A landscape with many valleys, sampled at points; each row gives a point and its height.
A ball rolls from a point to whichever of its 2 nearest points has the largest drop for the distance, and stops where none of them is lower. Distance is the straight distance between rows; heights are no part of it.
masi: [112  79  78 119 102  93  99 100 125 110 103  90 114 119  66 105 112 105
 120  97 103  88  85  86  97 110 117]  height 43.8
Ziker: [107 102 100 113  90  82 106 107  88  89 103  76  75 107  85  85  92 109
 110 100 106  75 105  97 110 119  87]  height 54.1
lod: [ 85 108 105  87  86 100 100 114 104  84  79 103 114  91 112  88  95 104
  86  77  92 104 111  86  96 102  69]  height 52.7
siden: [ 94  96  89  86 111 121 105  69 105 121 109 108 105 101 102 111 113  97
  97 110  88 121 107 124  88  83 145]  height 75.8
sosu: [106 105 111  91 114 124 113  74  69  98 104  96  80  91 127 102 101  88
  91 104  92 120 101 131 115  99 129]  height 32.3
ligiv: [118  67  83 120  95  97  83 118 113 100  83  91  93 120  66  99 110  94
 120 109 101  74  73  55 106 112  91]  height 63.4
tok: [108 102 121  81 103  90 103 111 108 120 120 118 109 105 113 104  80 112
  93 109 124 126 108  99  78  69 101]  height 48.5
vumi: [111 106  85 110 111  92  92 107 115 108 117 102 123 115  93 116 116 110
 111 100 109  99  90 116  90 111 115]  height 23.2
kebek: [ 97  90 101  96  83  74 110 110 110 104  98  99 118 114  88  91  96 109
 102  94 120 112  97  70  80  92  90]  height 28.0
zokog: [ 95 100 112  85 134 126  99  85  89 124 106 113 103  91 133 106  99  85
  89 112  91 125 107 115  95  68 128]  height 31.0
viza: [ 93 102  93 119  92 124  73 108 114  82  86 101 109  98  79 108 126  89
 114  98  90  57  88  95 117 116  82]  height 53.5
Popa: [ 89 113 108  85  90  96  96 121  97  80  80 106 108  90 118  92  99 104
  81  80  94  98 108  92 101 108  55]  height 53.4
guz: [104 109  98 105  94  69  97 125  91  90 104  98 101 113 100  97 106 108
  94  98 114  91  94 100 102 117  67]  height 31.6
Mebet: [ 92 114 114 104  92 107 102 106  93  71  88  90  88  79 114  97  95 105
  92  87  90  90 114 109 110 110  78]  height 47.0
Misem: [ 93  92  96  99  76 109  88 112  90  86  72  92  89  91  74  95 112 103
 113  95 104  61  80  46 107 105  59]  height 22.4
nomi: [ 84 112  88 112 107 111  72 108 112  83  88 111 122  97 105 109 122  89
  98  92  81  88 103 113 105 115  92]  height 18.3
femon: [110 114 110 102 123  92 101 113  84 102 115 111 104  93 131 106 103 103
  94 102 102 118  95 128  96  99  95]  height 37.7
namav: [110 104 109  80 101 109 109  75  90 126 124 108  91  97 108 115  86 108
  96 117 107 118  98 118  97  80 135]  height 17.6
Lurug: [ 88 116 106 103  92 110  91 114  92  68  82  96  93  82 107 103 106 104
  92  90  90  72 107 105 114 117  64]  height 48.3
rina: [ 95  90  83 108 102 105 108  76 120 113 104  98 111 104  80 105 114 102
 108  98  90 105 104 115  95 101 132]  height 78.7
guzef: [ 98  96  86  85  99 121 111  57  92 117 115  98  91 104  98 109 112 102
 100 110  89 112  97 124  96  99 148]  height 73.6
Von: [ 94 113  92 107 127 108  80 104 106 102  98 111 122  98 126 111 121  92
  99  95  84 114 108 122  93 101 110]  height 9.7
duv: [ 78 113  94 106 103 120  78 108 113  79  77 105 116  87 109 106 115  91
  93  86  78  88 109 106 106 109  89]  height 21.1
renu: [ 87  98 102  89 110 111 102  92 120 114 100 116 114  96 119 100  97  90
  91 102  84 123 125 108  86  72 118]  height 61.4
Gile: [115  86  77 119 109  96  89 106 120 110 108  91 117 121  71 111 118 104
 121 104 102  80  79  94 101 119 115]  height 46.7
Lilum: [103 103 112  82 119 124 110  72  71 113 109 104  87  93 128 109  92  90
  87 109  94 124  94 121 112  83 135]  height 22.1
pimo: [ 91 107 120  89 116 115 112 100  93  94  92 110  98  81 136  91  78  84
  84  96  85 121 116 112 107  81  93]  height 46.4
lomam: [ 90 113  87 110 113 101  79 111 111  95  96 115 125 102 111 113 118  94
 100  93  90 101 102 117  99 110 103]  height 14.6
lin: [102 116 114 100 110  86 100 123  87  86  96 108  98  91 127  95  98 103
  83  93  96 105 101 117 106 109  69]  height 36.6
paro: [101 103 130  80 125 110 106 105  92 119 116 120 103  87 131 102  76  95
  89 110 105 124 108 106  95  63 104]  height 41.5
Nik: [ 88  93  83  97 108 113 104  74 120 116 106 104 113 101  90 107 114  97
 103 102  84 113 109 122  89  93 136]  height 77.4
Dal: [109 114 110 103 112  79 102 120  86  95 107 109  99 100 121 102 100 110
  89  98 106 110  98 121  98 108  80]  height 35.1
lidus: [123 102  90 105  99  79 114  89  97 113 128  83  86 116  84  98  92 115
 114 107 117  93  94 105  95 108 118]  height 85.5
gup: [ 94 112 120  97 127 110 105 106  88 100  98 112  99  83 140  95  90  84
  85  98  89 122 109 115 102  84  95]  height 44.0
boreg: [109 109  90  99 111  96  97  97 112 116 123 107 114 109 102 117 113 113
 109 102 110 114  98 116  81 100 124]  height 28.4
mos: [104  98 114  73 107 116 107  76  81 126 121 110  88  93 118 116  84 102
  88 118 102 119  95 116 105  78 140]  height 8.4
gego: [115  92  93 105  90  79 118  82 102 114 121  81  81 113  72  91  82 110
 112 105 115  97  98  93 100  94 122]  height 88.2
nimag: [ 98 101 122  80 132 122 100  95  89 127 114 119 101  91 128 109  84  88
  90 117 101 123 106 109  92  64 123]  height 36.7
Mide: [101  96  90 124  96 127  73 108 111  88  92  99 104 106  73 107 123  89
 119 107  89  54  85 100 121 122  92]  height 55.9
ger: [107 105 103 114  90  91 112  98  83  84 103  76  73  94  93  88  90 106
 109  98 101  81 109 112 116 118  95]  height 51.5
Taga: [105 100 122  85  91  89 116  90  97 110 117 105  91  97 111  98  66 107
  88 107 109 120 110 105 106  74 106]  height 12.9
netak: [ 93  77  90 117  89 113  85 106 120  92  79  96 108 100  69 100 116  98
 115  92  93  71  91  76 108 111  92]  height 57.5
Fomil: [ 99 115 109 106 123 117 101  98  79  86  91 101  95  87 135 101 109  84
  91  94  85 116 107 132 109 110 103]  height 42.3
Betu: [106 102 117  95  90  92 120  84  87  97 111  96  81  88 111  93  68 102
  88 103 103 112 109 116 115  89 104]  height 11.7
Zem: [ 87 112 104 106  86 116  87 114  97  68  82  93  96  85  94 104 113 102
 101  93  94  61 102  95 115 115  68]  height 49.2
zali: [ 84 100 103 101  89 116 105  90 113  83  86  89  98  80  98  95  99 100
  96  86  82  99 121 104 104  99 100]  height 52.9
zurak: [112  78  82 108  91  87  81 125  93  96  78  98  88 119  73  94 108  84
 114 116 111  75  59  40  99 119  68]  height 20.7
sekig: [ 93 106  97 104 116 113  96  90 105 102  97 107 113  94 117 106 114  91
  97  96  81 116 114 122  96  99 120]  height 15.9
gagu: [ 91 114 101  91  96  87  84 124  97  82  85 112 113 102 110  96 110 101
  80  89 100  88  96  95 103 117  55]  height 54.2
Pida: [110 103 109  84  96  94 107  86 105 128 127 105  98 103  96 114  82 117
  96 114 121 117 100 110  86  79 126]  height 26.8
tegil: [106  99  82 111 103 103 104  83 104 108 111  91 105 107  85 107 114 104
 115  98  95  96  99 116  98 115 130]  height 80.6
Mep: [103 114 114  99 131 105  98 111  86 107 109 114 107  89 136 100 104  93
  92 100  97 124 101 123  93  92 102]  height 40.6
lebe: [105  96 118  87  82  76 116  97 100 109 115 103  93 105 105  91  72 111
  92 104 122 120 108  94  96  77  96]  height 19.1
tevo: [ 98 107 105 108  87  96 107 101  94  82  94  91  89  90 101  92  92 105
  98  90  97  93 113 107 109 111  86]  height 48.7
Muki: [ 94  97 102 101  84 115 118  67  95  94  98  83  79  84  87  95  87  98
 101 100  89 101 116 117 113  98 120]  height 62.3
Lukil: [ 98 102  96 104  90  71  94 122  99  93  97 102 110 117  92  97 107 105
  96  96 117  93  88  85  96 116  71]  height 29.9
lozu: [100  81  85 107  87  86  85 118 102  98  78 102 108 118  76  97 109  90
 109 101 112  80  67  52  96 117  70]  height 24.7
vepi: [110  94  93 103  96  81 106 100 120 115 117  95 110 116  81 103  98 115
 109  99 123 108  97  91  84  93 112]  height 36.5
kep: [ 91 104 116  83  96 108 112 101 106  88  89 106  99  82 124  85  75  93
  84  88  89 117 122  96 102  86  84]  height 49.4
mezil: [109 109 107 101 100  65 103 124  88  93 110 103  97 108 112  99 100 116
  89  98 116 101  98 108  99 111  69]  height 33.2
kesef: [102  93 109  92  79  70 118 100 104 107 107  99 100 112  93  89  80 111
  98  98 126 117 105  77  86  83  93]  height 23.9
paf: [112 109  98  99 105  96 105  88  99 111 121 102 103 103 105 109 102 111
 105 104 106 113 100 120  90  99 123]  height 31.9
Gobob: [109  87  91 110  92  70  98 126  88  96  93  88  84 120  72  86  98  99
 111 108 119  81  81  56  98 118  79]  height 29.8
sodis: [118  99  84 113 101  87 105  96 103 109 119  83 100 116  80 100 102 111
 121 102 106  89  92 107  98 118 120]  height 83.1
Vezer: [ 85 100 112  84  79 103 112 102 106  86  80  99 104  87 108  83  81 103
  88  80  94 110 121  83  97  90  79]  height 51.4
bof: [ 94 116 105 109 110 110  95 106  90  77  86  99  97  84 123 105 105  93
  93  90  86  99 109 123 109 113  87]  height 45.2
dezal: [109 106 100 104  98  91 110  87  95 103 112  96  95 102 102  98  92 105
 103 101 105 109 106 118 101 102 112]  height 26.0
bege: [ 84 105  98 110  87 126  84 105 108  73  81  96 103  83  88 107 118 100
 105  89  89  62  99  91 114 111  78]  height 50.7
sas: [ 86  89  93 116  90 111  93  99 119  89  84  92 110  92  75 100 112 102
 107  86  88  80 105  92 106 108  97]  height 54.4
gume: [100  87  95 103  82  66 109 118  85  98  88  85  89 112  77  81  91 104
 106  99 121  93  86  51  92 113  76]  height 33.3
gev: [ 97  97 104  89  91 112 117  61  88 103 105  94  80  89 101 100  83  97
  91 110  93 112 110 121 116  92 130]  height 67.4
bog: [ 99  99 120  76 109 103 104 102 106 120 115 122 107  97 120 103  73 100
  89 110 107 125 115 101  90  63 108]  height 45.1
sos: [116  82  87 112  94  83  90 132  90  97  89  89  75 120  69  85 101  92
 115 119 114  68  72  48 108 122  76]  height 25.5
nupun: [107  88  90 101  83 103  81 123  85  92  78 103  77 106  74  90 111  87
 112 118 112  61  65  44 105 117  52]  height 16.1
luves: [101  97  95  91  97 115 116  61  88 110 109  95  87  98 100 104  98  99
 101 107  90 110 104 127 106  98 138]  height 71.1
zef: [109 101 109 100  90  86 116  82  89  99 115  89  81  98 101  93  80 106
 101 102 106 104 106 116 109  97 107]  height 19.2
mita: [111  69  86 122  92 112  79 111 118  97  83  94  96 111  63 101 114  95
 121 102  93  65  79  68 113 111  94]  height 60.7
Lebat: [103 109 111 102 119 119 107  87  73  91  97  98  87  88 130 102 103  88
  94  96  88 117 105 135 112 105 116]  height 38.9
Lir: [100 109  86 111 109  94  86 108 113 100 107 105 126 110  99 114 119 101
 108  94  98  95  95 114  97 113 106]  height 18.9
tazu: [110  81  82 111 101  85 105 101 129 117 108  93 120 122  69 104 109 109
 115  97 116  99  86  82  85  97 117]  height 40.7
dasu: [ 96  93  98 101  77  65 110 114  93  98  95  92 100 113  84  84  91 108
 101  95 123 105  91  61  86 105  78]  height 31.7
luku: [ 99  96  88 105  90  78  86 125 102  92  90 104 114 124  84  98 111  95
 100 100 117  82  76  72  97 118  67]  height 27.8
sar: [115  98  93 118  97  78 102 115  91  98 106  78  81 118  76  83  95 110
 116 103 110  76  95  87 109 120  94]  height 56.7
dudo: [ 89 101 106 100  93 113 110  81 104  88  90  93  90  82 106  96  89  96
  94  94  87 108 122 116 107  97 109]  height 56.9
Vubu: [ 81  95  99  92 100 108 104  89 125 107  94 108 116  95 104  95 100  93
  92  95  81 119 126 105  90  82 114]  height 59.2
noku: [111 101 100  91  97  90 107  92 116 123 126 102 106 111  87 110  91 116
 101 106 123 116  98 103  77  82 123]  height 31.8
Sor: [104  91  89  94  79 112  81 114  82  92  70 102  83  95  75  94 116  91
 116 113 110  59  65  36 103 109  48]  height 18.8
buzor: [ 93 105 102  96 125 120 100  83  91 108  99 107 103  92 128 105 111  84
  92 101  82 125 110 122  98  87 124]  height 22.7
Mebep: [ 92  99 103  84 118 114  98  94 120 126 109 121 115  99 119 107  98  91
  94 111  90 124 121 106  79  66 123]  height 63.2
mupa: [ 76  95  97  95  94 116 104  89 127  94  84 101 113  87  96  93 102  96
  95  86  77 108 123  99  93  89 107]  height 56.8

For each start below, name every point that the ball comes to, in order.
kesef => lebe Taga Betu
Popa => lod Vezer kep pimo gup Mep femon Dal mezil guz Lukil luku lozu zurak
paf => dezal zef Betu
sodis => tegil rina Nik siden guzef luves gev Muki dudo zali

Where does a ball stop that starts at each point below?
tok => Betu
viza => Mebet
boreg => lomam
masi => mos
Ziker => Mebet
gego => zali
nimag => Von
lidus => zali
sar => zurak
mita => Mebet
gume => zurak
kebek => Betu
bof => mos
renu => zali
Gile => mos
gagu => zurak
